Each row is a point on a tangle of strands that fork, close into loops and nearly touch. The rows are in no order.
In the rows, 100 means zero.
Points whose rows are less than 82.5 apart are linked; no others are. Some points are linked to none.
fuviv: [118  91 109 102  99  88  88 102  88  97  64  85 104 107  77 109 130 123
 102  75 111  90 104  96  95 130  88  77  89 115 116 104  77 118 129 101
  99 104  99 114  88 102 115 101 103  82 120 116 119 115  85 101 101  95
 112  82 102]
Kuzo: [132 101 127  98  95  96  91 101  94  92  75  98  87 100  70 107 120 120
  96  87 112  78 116 104  79 111  90  57 102 106 109 102  65 111 116  99
  86 113  81  96  93 109 123  93  91  92 124 131 108 101  86 130 117 115
  88  85 112]
kag: [101 105  54  99 117 122 129  88  96 101 108 114  96 103 117 106  97 107
 102 118 110 111  88 117  67 103  84  90 134 101 121  93 126  82  74 107
 102  98  95 102 107 105 109 110 107 109  85 121  71  86 126 119 107  86
  93 120 100]
gufa: [ 94 114  64 106 132 116 116  91  91 102 113  99  84  97 118 106 119 102
  92  99 116 123  99 121  77 101  87  96 114 103 109  93 119  94  75 110
  98 106 107  97 109 118  93 111 101 114  85 108  88  97 122 125 108  91
  95 144  88]
noni: [ 80  77  70  89  68 106 112 103 106 117  75  98  97 120 105  89  99 114
 131 102  99 109  82  82 112 109 111  98  96  99 121  77 100  98 104 106
 112  83 111 101 103  77 118  86 119  86 108 102  95 108  94  83  71  82
 127 101  95]
buvor: [ 98  76  99 102 115  84 127  77  87 110 134 124  82  88 105 102  79  90
 104 133 100 121 116  94  73  81  82 107 122  86  84  98 127  93  78  85
 114 101  79  88 116  94 102  99  96 137  83 117  77  75 149 122 116  95
  88 110 100]
lelon: [109 118  77 103 100 124  88 120  82 109  89 101  97  93  90  95 102 113
 104  94 106  83  91 119  65  86  94  80 124  99 119  88  81  83  96  97
  94 103  88 111  81 128 102 106  90  91 109 115  93 105  91 119 107 103
 107 104 108]
ziv: [ 96  87  94  91  99 103 121  76 102  86  90 104  99 105 117  98 121 101
 109 110 105 135 114  88 130 114  97 129  83 102  94 107 122 112 106 102
 102  72 111  98 113  57 109  84 139 108  91 102 121 110 100 104  77  68
 104  94  97]
duto: [103  75  96  89  88  83 107  95 104  97  67  87 114 108  95 115 117 115
 116  90 101 102 101  87  86 135  98  78  98 112 114 107  88 116 120 105
 105  96 107  96 105  81 123 103 105  81 116 113 108 113  95  92  83  90
 116  83  94]
nek: [ 89 107 115 100  90 104  89 109 112 116 130 113 102  96 123  78  81  92
 102  95  90  97  98  96 117  78 117 120 102  88  97  94 100  91 103  93
 100 101  98  92  86  98  89 101  89  92  94  75  94 100  89  81  97 111
  96 112 104]
fus: [111 119 107 111 119 101  80 104  93  72 105  96 100  93 104 107 118  81
  80  85  96  91 100 116 106 104  94 110  90 117  90 122  92 115  96  97
  88 104 109  98  97 113  78 112 100 101  92  88 127 106  85  91 107 104
  88  90 100]
sog: [103 109 141  90 113  95 116  92 113  84 108  91  86 114 104  99 118 101
  76  93 106 104 103 100 110 119 107  99  93  96  92 104  91 122 101 106
  83 102  98  81 118 111 104 104  74 105  99 105 105  99 100 121 118 122
  51 104  98]
zoz: [ 92 107 137  95  80  75  85 112  98 120 123  98 111 102  91 107  70 112
  96  94  93  59 108  89  88  92 119  97 105  78  78 108  82  95 111 113
 101 127  81  85  85 127  92 111  66 111 101  82  76  85 114  79 100 110
  95 110 108]
pagof: [ 88  80  75  89  95  98 125  94  97 113 109 102  97 105 107 125  83  89
 114 115 103 105 104 105  73 107  98  83 129 105  92  93 118  89  89 103
 111 102 102  83 118 101 122 107 106 106  94 124  85  79 121 115  86  81
 103 107  95]
tul: [ 98  74 128  93  80  55  97  89 101 135 108  91 110  88  99 136  56  95
  99 113  99  77 133  77  92  89 106  93 102  79  65 110 104 103 111 106
 131 129  97  85 112 118  92 103  81 124 105  95  83  88 135  78  85  98
 104  98 103]
Zipez: [ 97 112  80 104 122 120  98  99 101  73  98 112 112  89 108  94 122  83
 107 114  90 118  90 113 117  92  93 136  84 112  98 116 125  99  93  88
  88  76 120 110 100  78  89 100 138  92  75  90 114 116  86  94  98  92
 105  85  93]
buf: [110 123 127 107 108 122  96  89 119  92  96 118  94  95  99  63 120 102
  86 100  84 108  92  97 132  80  96 124  76 103 100  75  92 104 114  73
  85  86  96 124 101  78  94  95 114  88 102  92 120 126  78 117 113 121
  92  94  96]
Bak: [ 73  89  63  83  94 118 109 112 132  83 105  87 117 110 102  84  95  84
 120 110  94 101  63 121 108 106 117 103 113  96 123 103 114 101  88 107
  74  74 129  95 104  90 112 107  84  86  90  90  70  86  77  83  93 102
  94  94  93]
Bisu: [ 93 118  91 107 110 125  99  95 118  77 115 120 120  80 118  73 104  85
 106 117  89 112  86 118 114  85  94 134  98 104 106 102 129  95  89  78
  85  76 112 109  92  73  95  94 122  93  71  84 102 116  71  94 103 113
  98  80  94]
Sok: [ 98 120  85 109 105 121  90 113  90 114 114 105 101 103 104  79 102 102
  97  93  97 110  80 113  95  80 103 108 100 101 105  88  91  89  95  97
  95  98 105 110  89 115  85 107 100  90 102  89  98 114  93 107 111 114
 101 117  94]
tol: [ 92  82  51 100  96 105 133  95 100 115 105 112 100  91 113 111  64  88
 115 132  94 104  92  98  77  94  88  91 122  88 114  90 138  73  81 102
 108  95  93 106 118  89 115  88 114 118  88 115  63  63 136  93  94  90
 123  99 111]
bizet: [ 91 111 123  98  90  93  84 112 102 105 131 106 103  94 104  93  79  95
  93 101  94  75 100  98  98  84 109 113 105  87  84 105  89  96 104  97
  99 112  88  84  84 116  85 113  74 107  95  81  87  90  95  85 105 112
  86 103 113]
dekid: [113 112  65  97  94 126 112 103  88 113  97 109  97  99  97  99  88 113
 102 109 107  91  92 111  58  91  90  85 137  93 122  84 101  77  77 101
  96 103  80 113  94 113 111 110 100 100  99 124  72  88 116 128 107  99
 105 114 115]
mub: [ 77  90 102  90 101 107 110 112 117  99  94  83 100 119  98  73 121 109
 102  89  95 107  72 101 114 111 120 102  82 101 115  89  98 113 101 106
  82  89 112 100 108 101 105 108  82  79 108 102  94 108  88 101  92 114
  94 107  92]
fal: [105  99 133 106 101 113  93 106 114  93  88  97  92 116  86  72 125 117
  91  82  77  98  83  94 125 106 114 106  70  99 104  92  75 112 115  90
  84 110  91 103  96 104 104 101  81  78 112  95 116 117  87 100 113 126
  91  85  97]
Farik: [ 98 107  82  94 112 130 100 114 112  85  76  98 113 112  69  61 115 102
 113  90  85 105  48 111 111  93 112 109  75 109 129  88 111  97  95  89
  82  69 113 136 101  92  95 115 108  74 107  96  98 119  75 103 103 117
 112  79  94]
vasid: [ 91 106  78 102 113  89 100 104  79 107 117  94  91  95 111 123  96  86
  96  97 111 100 120 110  77 105  91 103 118 109  86 110 109  95  90 110
 110 114 102  92  98 120  90 107 107 116  86  99 103  85 119 105  95  75
 101 123  98]
noleb: [ 94  90 116 100  71  72  80 128 111 105  90  91 125  94 101 122  69 105
 119  82  92  59 125  85 103 106 107  89  91 110  99 101  80  98 118 100
 132 120 101  95  80  88 102  81  97  95 106  72  95 105  88  61  83  98
 132  95  96]
gama: [ 76  98  83  82 134 115 133  77 118  76 114  85  85 116 104  80 127  93
  93 112 110 130  80 116 111 106 101 109 100 102 121 101 124 106  83 111
  80  84 122 102 135 100 104 102  96 101  84 120 100  97 100 120 110 102
  75 120  90]
Tokis: [ 83  95 118  93 112  77 110  83  95 120 148 102  92  94 121  96  82  86
  97 113 108 111 112 100  91  83  98 115 114  83  77 104 123  93  95  99
 103 111  80  79 106 117  88 117  70 127  86  92  77  71 134  95 105 101
  87 126  97]
Pamap: [ 82 102  69 104  87 121  98 119 102 119 106 102 101 107 109  78  92 110
 115  98  97  96  78 108  93  89 117  97 113  92 118  76  99  80  94 106
 102  96 106 103  96 103 102 111  95  90 104  96  83 102 105  99  92 101
 116 122  91]
zif: [103 101  66 107  75 114 104  99  92 124  78 106 103 104 100  93  99 126
 122 100 104 112  99  88 113  97  95  96  97 101 112  79  93  86 102 105
 119  84 100 121  85  84 108  86 127  80 113  95 109 119  89 107  84  77
 133 103 102]
gono: [101  93 156  96  80  63  92 101  98 119 106 102 114 104  89 124  64 123
  95  98 110  71 133  77  98  94 116  85 102  80  76 121  95 108 108 113
 120 129  95  84 102 110  97 108  66 121 100  89  88  98 123  79 104 105
  90  95 109]
Gezu: [112 124 103 117 113  91  69 102  74 112  98  93  96 103 107 117  91 109
  76  82 121  93 123 104 113  91 101  90 100  93  87 112  92 101 100 115
 118 124 103 100  86 133  76 108 103 111 107  83 119 101 112  91  90  93
 103 129  97]
Moz: [107  90  89 119  75  83  91  97  81 133  94 111  97  82  97 106  61 102
 105 108 105 102 130  82 103  68  85 106 111 103  87  93  99  74 101 101
 140 107  82 111  71  94  94  74 121 108 117  88 106  97 114  95  88  74
 136  98 106]
noven: [ 96 102 126 109  88  86  86 115 104  93  88  86 116 111 105  98 111 121
  97  68  91  86  99  92 111 115 115  92  77 108  98 105  78 118 114 105
  99 110 103  94  90 103 106 104  93  84 111  82 105 116  87  70  95 106
 104  93  97]
Rak: [111  59  95 110 107  84 122  73  91 110 126 121  97  73 102  97  71  86
 112 155  82 112 110  92  68  79  79 112 128  83  81 107 121  80  79  83
 113  95  70  91 119  95 103  91  94 138  95 115  76  67 150 104 110 102
 105  91 103]
felo: [123 119 117 120  84 116  62 117  82  89  82 107  99  94  76 101  96 109
  92  83 103  76 109  96  86  91  81  91 109 116 114 102  61  91 112  92
  95 104  83 110  67 117  97  89 113  93 118 110 115 105  68 107 120 103
 111  79 124]
fipib: [116 119  77 113  91 115 123  72  86 104  93 133 103  88 111  94 107 124
 110 127 101 120 124 100 105  90  70 116 101 101 106  82 125  87  90  93
 116  76  94 113  91  59 108  75 141 104  95 108 108 108 108 125 104  71
 118 102 112]
zifu: [104  60  86 104  95  91 112  93 104 115 113 113  99  79  99 102  55  68
 116 151  83  85  99  90  68  83  88 109 130  89  89 101 127  76  86  87
 111  97  70  94 116  96 108  86  97 128  92 110  72  63 133  97 106 105
 113  77 110]
vovot: [ 84  80  62 102 109 103 121 105  88 103 115 100  95  87 104 123  74  75
 111 126 100  95 105 107  65 103  87  96 131  98  96  98 121  77  84 100
 108 112  89  98 109 110 110  93 107 114  80 113  73  62 124  90 102  81
 119 110 100]
karo: [114 113 112 106  86 121 104 103 100 104  88 115  87 112  92  79  98 116
  99 103  86  99  91  87 102  91  94 111 111 101 113  78  78  94 104  90
  90  94  76 113  96  92 110  92 101  81 109 104 102 113  82 126 115 116
  91  88 112]
Tamo: [105 107  39 106  89 126 108  97  95 121  76 118 109 101 110  86  94 123
 132 112 103 115  87 100 108  88  94  97  95  98 127  80 119  74  85 112
 111  78 112 124  92  75 101  87 138  93 107  96  96 110 106  92  82  73
 139 113 103]
nadog: [ 95  75  97  80  86  94 117  97 100 103 104  94 105 113 101 138  93  94
 119 110 106 105 108  90  87 123 111  79 120 109  94 107 108 108  98 106
 101  99 105  75 120  88 126 102  94 104  94 119  93  88 104 111  86  87
  89  91  99]
vogu: [116 109 114 108 101 109  80  99  77 110  91  93  76  99  78  99 110 119
  87  89 119  87 117 106  80 104  91  55 108  99 106  95  66  95 107 109
  90 122  87  97  85 139 109  92  93 105 118 120 107  99  96 132 113 113
  88 108 109]
robod: [119 132 121 113 111 130 101  92 112  85  99 115  80  98  95  76 119  93
  80  97  86 104  92 108 111  82  93 107  95 107 104  81  80 102  90  78
  75  94  94 118 108 102  88  99  92  98 101 104 114 115  82 127 131 126
  85  94  98]
gapup: [ 94  96  93 103 104  68  90 110 105 103  96  80 116  98 121 139  91  89
  99  86 114  89 129  99 103 118 103  94  91 105  81 122 101 112 101 122
 121 119 117  87  97 105  91  93 100 114  92  86 105  94 105  64  76  82
 115 113  92]
nel: [ 85  93  92  98 108  88  91 109 115  91 104  82 113  97 123 114 107  84
 104  89  95 106 100 105 113 125 106 110  85 107  88 128 107 117  99 113
 101  97 129  87  96  96  91 103 100 100  87  78 100 101  93  66  78  84
 106 103  89]
Dilid: [ 99  68 107  85  68  92  99 111 108 109 102 104 112  91  96 118  57  86
 124 107  76  66 104  76  85  97 108  91 117  96  95  94  92  91 117  87
 111 104  85  93  95  86 113  90  93  96 106 102  80  82  90  99  92 111
 116  81 110]
somis: [ 87  88 112  96 106  85 122  82  92 127 138 118  87  93 114  89  86 102
  92 123 113 131 113  97  93  82  95 103 112  82  88  85 124  93  90  97
 108 103  90  90 113  99  94 105  81 125  89 111  79  84 136 123 104 102
  91 124  98]
natel: [ 80  78  72  85 104 107 116  87 114  77  85  96 102 107 100 103 123  90
 115 111  94 125  93  99 123 122 105 124  83 108 106 119 118 114 102 113
  90  69 116 104 118  65 109  88 134  91  83 102 113 111  88  81  74  73
 112  80 100]
Teti: [114 124 116 130 112  95  62 108  80 104  84  85  97 109  85 101 107 125
  82  69 116  92 114  96 124  96  94  70  79  94  97 108  74 103 113 111
 122 126  99 111  77 134  83 102 105 104 116  80 130 115 107  81 103 106
 106 115 101]
Der: [120  94 138  94  64  85  88 106  91  98 103 111  99 106  81 116  71 111
 102 102  98  80 116  81  70 100  97  86 121 100  95  96  76 102 112  90
  97 104  74  87  87 102 119  99  81  99 110 125  91 102  91 120 108 110
  81  74 125]
Zasop: [ 86  83  63  87  93 113 109 103 104  96  75  94 106 109 106  93 112 102
 124 104  97 113  76 100 113 113 111 103  94 110 115  90 103 102 100 108
  93  72 122 104 109  79 105  95 123  79 100 106 101 107  90  85  73  81
 121  93  93]
zafut: [ 88 121  85 115 121 116 107  95 100 100 123 120 112  85 124  76 107 100
  94 112  97 117  92 121 102  74  87 114 102  94 109  86 127  86  79  84
  90  86 111 111  99  88  83 100 109 115  79  90  86 114 100 110 112 112
 101 126  92]
ber: [127 110 120 116  94 126  96 108 102  86  78 104  87 106  76  79 124 104
  93  84  82  89  81  97 107  99  99  93  86 110 106  84  71 104 110  80
  76  97  83 121  97 103 101  95  94  83 112 103 112 112  77 124 127 123
  95  74 107]
Debi: [103  99 114  83 130  87 115  70 118  76 114 100  83 106 113 103 124  86
  79 102 110 130 113 102 121 117  99 120  84 100  95 119 121 121  99 105
  97  92 116  78 132  86 102 109 105 119  76  98 122 102 103 115 107  92
  68 112  82]
fifi: [131 101 134 113  71  62  82  98  94  87  79 111 119  95  95 141  83  98
  94  89 110  79 132  80 106 108  90  94 110 116  89 128  89 117 114 104
 132 111  92  98  83  87 100  85 119 104 111  95 122 104  89  72 101  85
 107  76 111]
sir: [138  88 139  97  77  67 101  94  99  96  79 107 112 105 102 132  96 115
  93  91 100  95 124  79  97 119  91  87 100 111  94 117  87 121 116 100
 119 106  92  89 102  80 112  97 109 103 107 110 118 110  92 101 109  94
  89  72 106]
zevo: [101 104 110 107  83 100  82 113  84 117 101 100  92 101  96 102  84 119
  94  86 105  88 109  89  93  90 100  96 105 100 104  90  76  93 107 100
 110 113  86  97  74 119  96  97  95  93 108  94 104 107  98 102  97  97
 104 103 106]
fepav: [111 118  62 104 126 124  92 110  98  83  81  90 112  94  78  98 120  87
 100 102 100  97  73 121  77 110  95  88 108 113 118 101 107  94  84  99
  82  90 105 122  99 113 102 115 111  84  96 112  98 101  87 112 108 106
 105  89 105]
zab: [ 90  89  97  91  77  86  86 125 103 111 103  89 124  93 112 116  69  87
 114  96  87  61 107  89 100 102 105  98 107 108  96 101  89  95 111  97
 110 109 109  96  84  93 103  87  93  93  99  80  86  88  86  77  86 100
 128  98 104]
fogu: [ 70  85 125  84  84  95 118  95 134 111 140  99  99 104 123  81  74  83
 108 127 103 124  92  91 129  98 116 113 104  76  85  88 127  94 108  94
 101  88 106  72 108  80 101  96  80 106  96  91  74  83 106  89  98 107
  77 116  94]
pel: [120  81 139  91  63  79 100  94 100 107  97 111 106 103  93 132  70 104
 102 107  94  95 118  71  90 107  99  93 112 105  87 104  92 104 113 100
 119 109  89  83  97  85 107 100  89 107 102 114 101  98 102 110 105 105
  86  71 113]
vola: [106 108  82  92 120 121 113  92 103  67  87 100 103  93  97  92 128  86
  98 106  92 118  82 107 110 111  90 129  91 111 112 113 114 106  96  90
  80  72 111 120 111  81 100  98 128  85  82 109 112 113  83 106 104  91
  93  71 101]
vemu: [100 114 144 111 112  97  98  94 119  89  95  93  87 109  94  77 125 106
  83  80  94 105  88  97 133 108 114  94  61  92  93 103  86 124 109  97
  87 112 106 108 104 112  92 113  79  96 113  87 117 113  94  91 113 121
  74 106  92]
zepa: [ 99 118  88 106 121 125  81 115  85 102  91  83  94 100  74  79 125 110
  96  82 100  97  83 121 102  92 107  87  76 105 110  91  85  95 101 103
  85 107 107 119  89 129  91 112  92  87 112  98 106 114  93 110 110 118
 106 108  94]
vemal: [106 130 121 107 112  88  73 100  87  98 119  98  91  93 108 116  99 101
  72  84 113  86 115 110 105  92 107 101  95 100  86 118  96 100  95 108
 104 125  99  91  96 133  75 113  86 116  95  85 112  90 113  87 107 105
  81 124 106]
gim: [119 106 116 121 106  85  71 110  91  95  69  81 110 101  76 108 120 114
  94  69 112  96 106  95 110 113  87  72  74 108 103 113  76 106 120 108
 114 115  95 117  81 114 100  94 115  93 126  97 131 124  93  88 103  96
 114  96 100]
losoz: [112  72 123 103  74  60  90  79  96 128  97 107  93  90  91 122  43  92
 104 125  99  86 139  72  99  75  96 108 104  81  67 104 105  93 103  99
 135 116  83  99 102  90  83  89  99 121 111  99  98  88 134  81  88  89
 108  77 109]
gemep: [112 106 120  95 113 105 112  95 103  94  90 100  72 118  92  94 128 105
  85  93 100 110  96 102 104 106 104  87  88 104 103  85  84 119 100 100
  84 102  93 102 119 110 109 103  88  95 112 114 107 100 106 136 117 118
  71 103  96]
biv: [ 99 116 124  99 115  91  99  95  95 100 115  98  86  98 116 109 107  99
  75  91 113 105 114 110 102 101 108  94  95  89  87 105  95 110  95 106
 100 114  99  83  98 118  89 108  80 109  97  98 106  96 110 111 104 104
  71 118  99]
vadel: [120 118 138 123 112 104  81  86 105  93  90 105  71 110  83  82 123 106
  72  77  99 106 105  92 139  89 107  83  68  98  91  92  72 111 111  89
  92 118  89 131  99 104  84 103 102 102 113  94 128 115  94 100 116 118
  92 103  92]
vanaz: [ 78 101  76  94  89 113  79 133  93 122 104  88 107 103  90  96  99 117
 119  81  96  69  87 110  80  98 117  84 104  95 115  83  81  85  99 106
  95 109 114  96  80 121 117 114  83  80 104  89  81  97  86  92  87 109
 122 124  89]
Nim: [ 79  95  80  91 106 117 118 109 115  82 129 108 108 100 118  97  85  76
 107 126  89 108  83 118  94 104  99 118 127  93 105 102 125  92  86  99
  87  93  94  85 112  92 108 100  93 101  72  98  72  70  98  99 114  99
  83 106  97]
pilav: [113 100 103  92 107 105 117  93 107  73  87 101  98 101 102 105 128  93
  90 100  93 111  95  95 102 121  96 116 104 117 106 111 100 119 103  89
  90  85  97 105 116  84 112 103 114  86  98 111 114 106  86 112 103 100
  84  75 107]
zaf: [118 109 112 109 109  85  76 108  88  74 104 103 106  86 103 131  99  90
  83  91 111  77 123  99  89 109  88 108 115 118  87 130  91 113  99 102
 105 109  99  90  90 109  88 103 106 110  90  97 113  93  84  93 111  93
  93  80 114]
rula: [108 116  93 113 121  99  67 110  92  96  88  91 113  97  94  96 111  92
  92  75  95  99  92 113 120  93 103 111  59 110  93 114 100 104 111 100
 111  97 117 119  89 102  78 108 116  99 108  85 133 127  94  73  86  95
 114  99  88]
Kubil: [ 63  88  89  81  98 104 113 108 130  75  96  75 115 124  91  68 120  93
 112  99  98 115  61 109 120 112 123 112  94  97 124 106 110 114  99 106
  75  77 133  93 116  89 103 111  85  78 103 105  88  94  78  89  92 112
  80  97  93]
kufab: [111 133 136 116 110 108  87  87 106  97 114 108  73 101 100  76 114 103
  72  89  99 101 107 101 116  76 101  92  86  89  93  87  72 106  97  91
  85 115  90 119  99 110  79 103  91 107 105  95 116 107  97 116 125 124
  78 118  94]
zuleg: [132  99 128  97 106  95 107  88  95  90  70  86  77 106  80 109 135 111
  85  90 105 108 105  96  95 128 101  67  93 106 102  96  81 124 112  99
  82 101  90 103 114 114 125 100  96  96 122 130 120 103  97 136 120 111
  81  85 108]
sokes: [104 109 109 102  96 103 108  88  96 111  91 111  91 104 111  91 118 118
  93  96 104 126 104  89 123  96  95 111  88  99  97  92  95 103 110  99
 105  92  99 103 102  89  98  96 115  96 106  97 118 119  97 113  88  96
  98 103 102]
kes: [ 86 110 109  90 118  98  96 106 120  71 119  81 117  93 111  98 112  71
  94  96  90 110  88 123 127 120 111 125  82 104  87 133 110 116 102 102
  79  93 125  81 103  95  85 112  96  94  87  72 106  98  85  64  96 105
  82  99  94]
baner: [111 127  98 114 100 119  78 106  66 113 101 103  85  95  86  98 100 113
  86  90 115  85 107 112  69  87  84  72 113  91 112  89  67  79  96 103
  99 120  82 100  81 146  89  95 100 103 112 107 100 101  97 124 118 108
 107 118 110]
Gokuf: [111  97 122  95  72 114  90 113  97  98  97 112  97 108  84  94  90 125
 105  95  91  73 100  84  74 101 101  87 120  98 116  84  72  94 113  88
  92 100  74  95  87 102 119  96  81  78 110 117  93 103  82 118 110 113
  88  83 121]
fige: [ 98 102  93  97  80 104  66 135  88 120  97  95 108  94  84  96  90 104
 114  77  95  60  98 105  80  90 114  80 110  99 111  89  69  86 109 101
 100 116  95 103  66 117 108  98  91  87 107  85  88 102  87  92  99 106
 119 104  99]
Zezab: [ 80  87  83  92 105  80 101 104  95 102 121  87 106  97 118 135  83  72
 104 106 102  92 119 104  90 116  98 105 114 107  77 121 118  97  97 115
 116 122 111  78 108 107  99 101 101 117  85  92  91  75 116  78  86  76
 108 106  90]
Pek: [ 91 108  39  97  98 122 118  88 107 102  78 117 102 112 100  69 117 125
 127 120 108 127  78 103 119  88  97 102  85  96 135  82 135  87  85 113
 100  74 123 123 109  64  98  88 136  99 103 111  95 117 103  92  79  76
 128 115  96]
Fefo: [ 99 103  90 113  84  94  86 111  83 124 114 106 101  90 105 102  75  96
  98 101 100  96 118  89  91  82  94 106 115  99  90  93  97  82  97 100
 114 109  87 102  80 109  88  89 102 102 107  94  90  94 106  93  90  86
 118 107 104]
Pimek: [ 90 103  61  88 113 125 109 113 111  78  83  88 113 104  90  91 117  87
 105  96  94 103  67 122  88 105 107 104 106 107 123  99 110 101  84 110
  78  79 116 110 108 101 104 114  95  85  88 105  83  97  85 101  96 103
  95  84  97]
logik: [112 119  84 111 118 119  75 118  81  90  77  79 106  94  66  97 123  95
  97  85 105  88  82 126  84 107  98  78  91 115 111 103  89  99 101  97
  89 101 109 126  95 133  97 109 104  89 113 105 104 110  85 119 109 110
 112  90  98]
tup: [ 97  73 100 111  87  67  99  91  85 140 103 109  96  84 102 120  59  88
 105 121 101  91 130  80  97  71  90 119 106  85  77 101 109  85  98  92
 145 107  72 100  91  95  87  77 107 122 114  96  99  84 134  91  81  87
 125  97 107]
feg: [107 121 120 105 105 111  89  94 115  81 110 116 110  85 118  80 107  85
  96 100  85 109  89 104 128  81  97 136  82 105  91 101 105 107 107  73
  89  80 108 108  93  77  88 106 111  91  90  78 123 119  74  89 102 113
  88  83 100]
kiziv: [ 67  79 109  83  80  91 121 104 108 128 124 103  91 110 114  85  77 101
 111 118 102 113  94  89 109  94 117 100 106  81  93  77 110  90 106 106
 104 101  93  82 105  96 103 102  76 105 103  99  71  80 122 105  91 107
  96 119  92]
zakep: [108  73 115  97  81  69 109  99 109  94  70  89 122 113 106 118 106 115
 109  77 104 101 106  81 106 137 111  87  78 102  97 111  96 129 115 115
 108 100 112  88 115  76 121  91 106  92 113 106 108 119  96  76  78  90
 111  81  87]
moba: [ 79  86 127  93  98  78 116  83 118 118 147 102 101  89 118  84  68  79
 100 128 102 110 105  96 119  80 104 120 111  71  69 107 131  93 104  87
  99 105  98  73 107  91  87 100  72 112  90  83  77  75 121  84 102 106
  85 116  90]
nako: [ 85  90 102  88 100 107 120  90 115 100 106  96  97 117 108  83 119 106
 104 101  99 120  84 102 116 104 110 112 100  98 110  92 108 105 102 100
  97  82 111  94 113  87 102  97  97  91 102 100  99 108  94 107  93 100
  87 110  94]
galod: [ 80 110 101  98 120 118 102 107 101  97  97  83  90 110  80  72 134 106
  90  82 104 106  69 116 113  98 118  91  73  98 106  86  95 102  97 102
  84 108 113 115 107 123  95 115  79  87 119 105 106 109  98 111 115 128
  94 118  85]
Gipe: [ 87 123  78  99 135 115 100 108  91  87 135  89 107  92 111  97 115  78
  99 104 107  98  81 142  81  90  92 115 110 104  96 115 113 100  83 106
  78 103 116  92  97 130  80 115  83 110  74  88  90  93 102 100 112 104
  88 124  85]
veb: [ 93 117 113  99 126 102  83 105 111  75 111  81 109  95 101  94 119  81
  85  84  97  96  83 120 117 107 108 114  80 100  90 120  95 112  99  93
  75  98 121 100 100 113  83 120  87  92  91  82 116 105  85  88 113 118
  84 101  90]
vem: [101  85 112  82  73  86  98 115 107  97 114 106 110  95  88 122  72  88
 113 104  88  64 107  85  59 101 103  85 132 101  91 106  85  97 109  85
  96 111  83  84  94  99 118 102  82  97  99 111  84  88  87 105  97 113
  96  78 117]
pudig: [ 87  60  59 109 109  99 129  90 103 104 115 115  94  79 111 107  70  75
 117 153  82 106  90 104  86  95  85 105 120  85 104  94 146  73  82  92
 111 100  76  95 121  85 118  83 105 137  84 110  68  51 144  87 103  99
 127  93 101]
gon: [ 98 109  69 103 131 116  95 103  85  94 110 102  89  96 109 116 112  87
  90  98 108 104  99 124  88 107  92 109 108 110  98 110 109 100  87 107
  97 102 113  98 103 119  90 105 100 107  80  96 101  95 107 107 104  92
  93 116  91]
Mitik: [106  93 118 106  79  64  89 104  99 103  87  97 118  90  99 139  68  92
 100  91 104  72 137  76 100 102  93 101 105 111  86 119  92 100 110 106
 135 120  96  98  80  85  94  81 114 107 105  85 108  98 103  69  89  87
 118  82 107]
Gimig: [124  88 109  84  97  94 122  84  99  90  76  95  95 113  93 116 124 108
  88 100 103 118 104  90 106 128 100  99  96 106 101 100 102 118 112 100
  95  79  98  92 121  84 119 102 114  95 106 121 122 117  91 119 103  81
  86  78 102]
pasez: [ 99 107 100  82 124 107 135  77 110  86  97  91  73 112  94  94 136 102
  82 103 109 124  93 109 108 115 101 104  93 102 104  90 103 113  86 103
  83  88 107 103 135 106 107 102  90  99 102 121 115 100 107 137 109 107
  72 113  86]
Lamez: [106 112 107 100 118 102 109  74 100  93  90 109  90  97 108  91 128 109
  91  96 106 128 113  88 127 100  97 125  75 107  92 101 118 111 105  92
 102  86 109 111 111  68  93  94 128 104  97  98 137 122 101 116  92  88
 105 110  99]
Pom: [ 75  98  46  88 109 119 113  92 108  96  81  96 102 118  91  76 116 107
 122 102 109 130  67 105 113 101 107 106  90 104 128  96 120  97  86 119
  87  71 126 119 118  84  95 103 128  90  99 113  99 111  94  81  75  79
 120 103 103]
nef: [110  91 114 105  96  71 100 106  97 101  81  84 115 107 111 129 100 117
  96  78 116 102 123  88 106 126 102  85  81 104  88 114  95 119 107 125
 119 109 116  90  99 102 105  99  95 105 103  91 108 115 105  82  81  87
 111 102  92]

A piece is all that can be reached along the links. How many separate loops has the piece of each point below (a circle has one, a figure eight two, a Y none), and how many tips (points with one link)?
logik => loops 2, tips 1
pel => loops 2, tips 1
nel => loops 1, tips 3
somis => loops 0, tips 2

A tip is a point with one link. Name the tips that can be reached along the links from each point below, in the order of the rows.
Bak => nek
biv => gama, zaf, Gipe
kufab => Gimig
Tokis => nadog, kiziv

Name the points in between on the shortest way along the links from the first point to the second, in order.
gufa, vemal => kag dekid lelon baner vogu Kuzo zuleg gemep sog biv
tol, kiziv => pudig zifu Rak buvor somis Tokis moba fogu
ber, Gimig => robod buf feg Bisu Zipez vola pilav
nel, sog => gapup nef zakep duto fuviv gim Teti Gezu vemal biv
Pom, fige => Zasop natel ziv Lamez sokes nako mub galod zepa Sok Pamap vanaz
